Points on a hilly landscape, in no order, each with its height.
A ball rolls from a point to the lowest of its 3 nearest points, and stops where none of them is lower. Distance is the straight distance between rows; heights are no part of it.
Z_25 (h 559): [ -1  18   3  -7 -29  -7   9  26 -13   2]
Z_902 (h 326): [  3  -9   5  27  12  11 -15  -6  21   9]
Z_584 (h 706): [  4   4  -3 -10 -23  -6   0  14 -22   8]
Z_182 (h 93): [ -2 -12   9  18  30   7  -3 -17   8  -3]
Z_457 (h 511): [  2  -6   6  -5  26  -2   0 -17  -3  -6]
Z_830 (h 173): [  0   3   0  -4   4  -8  -2 -13 -10  -9]
Z_285 (h 213): [-4  3 -2  1 -4 -5 -1 -6  7 -8]
Z_38 (h 595): [-5 -7 -5  0 -8  1  0  6 16  4]
Z_5 (h 253): [ -1  12   1  13   6  -9  -6 -20  -6 -20]
Z_810 (h 531): [ -5   9  -1  -8 -24 -10   6  18   4   2]
Z_147 (h 533): [  8  -5  -3 -26  13   3   9   5 -27   9]
Z_42 (h 639): [  2   9  -2  -1 -28   1   4  17 -30   3]
Z_242 (h 629): [ -1 -13   0  -7   1   5   1   7  16   8]
Z_204 (h 199): [ -7  -1   2  23   4   2 -10 -12  15 -10]
Z_698 (h 267): [ -9  18   3  15 -13  -5   4   4  16 -15]
Z_548 (h 439): [ -4  16  -1   0 -22  -9   6  15   3  -4]
Z_895 (h 701): [  6  -1  -7  -9 -15   2   0   6 -36   4]
Z_676 (h 198): [  4  -1  -3 -10   4  -1   2  -8 -13  -1]
Z_824 (h 216): [  8   3  -5  -7  -3  -3  -2  -7 -26  -2]
Z_458 (h 670): [  9  -5  -3 -21  -4  -4   4   4 -26   8]
Z_714 (h 545): [-3 -8 -3  3  0  3 -5  0 16  1]
Z_226 (h 186): [ -1  23  -3  10  -9  -6   0 -10 -15 -16]
Z_297 (h 180): [ -3  -3   1   1   6  -2  -4 -15   3 -10]
Z_269 (h 245): [ -6  15   1  13  -4  -8  -2 -10   5 -15]
Z_68 (h 580): [  4  -9  -4 -25  -7  -4   7   7  -8   6]
Z_376 (h 197): [  3  12  -3   0 -12  -6  -2  -4 -21  -4]
Z_477 (h 362): [ -1 -16   5   3  20  13   0  -2  15   7]
Z_58 (h 646): [ -1 -15  -2 -17   4   5   6  11  10  14]
Z_240 (h 238): [  3 -15   8  18  22  12  -6  -5  14  11]
Z_192 (h 191): [ -7  10  -1   7 -13  -5   4   8  16  -4]
Z_347 (h 402): [-4 -6  0 13 -1  7 -9  1 22  5]
Z_81 (h 482): [  6  -3  -5 -18   1   1   2   0 -27   4]
Z_349 (h 549): [ -1  -9   3 -21  25   5  10   4  -7   5]
Z_696 (h 187): [ -4  -2   4  10   9   0  -3 -17   7 -10]
Z_113 (h 233): [ -5   4  -1  26  -2   2 -10   0  23  -1]
Z_381 (h 504): [ -1 -11   4  -6  23   6   4  -7   3   0]
Z_172 (h 183): [  2  19  -2   3 -15  -9   2  -2 -11 -11]
Z_614 (h 188): [  2   7  -6  -4  -9  -8  -2  -5 -12  -5]
Z_591 (h 432): [  0  -6  -3 -12  -2  -3   0   0   2   0]
Z_862 (h 298): [  7  -3  -1 -20  13   1   6  -3 -14   1]
Z_193 (h 457): [  4 -13   2  12   7  12 -10   4  20  13]
Z_923 (h 473): [ -1 -12   2 -10  19   7   6   2   5   4]
Z_922 (h 397): [ 12  -8   8  22  18   8 -15   2  19  22]
Z_273 (h 266): [ -9  16   4  27  -8   0   0  -3  19 -14]
Z_174 (h 628): [  3 -10   1 -28   7   2  11   8  -6  11]
Z_479 (h 167): [ -4  24  -2   6 -15 -10   5   4  -5 -12]
Z_491 (h 449): [  4 -17   3   5  14  15  -4   8  19  17]
Z_566 (h 484): [ -8   1  -5   0 -17  -1   2  12  16   3]

Call two points neighbours if one is among the 3 nearest of the other. Go from one point of each pair to the other, from neighbour to neighbour, staying as low as possible. Name the highest point that can't be avoided.
Z_192, Z_240 | Z_698
Z_479, Z_182 | Z_614
Z_830, Z_182 | Z_696

For each start below, name the point where the ball stops.
Z_810 | Z_479
Z_895 | Z_479
Z_349 | Z_830
Z_381 | Z_240
Z_204 | Z_830
Z_269 | Z_830
Z_58 | Z_240
Z_714 | Z_830
Z_38 | Z_192
Z_25 | Z_479
Z_376 | Z_479

Two balls start at each pair of points below. Name the first point that both come to, or write -.
Z_458, Z_584 | Z_479
Z_42, Z_147 | -
Z_591, Z_242 | Z_830
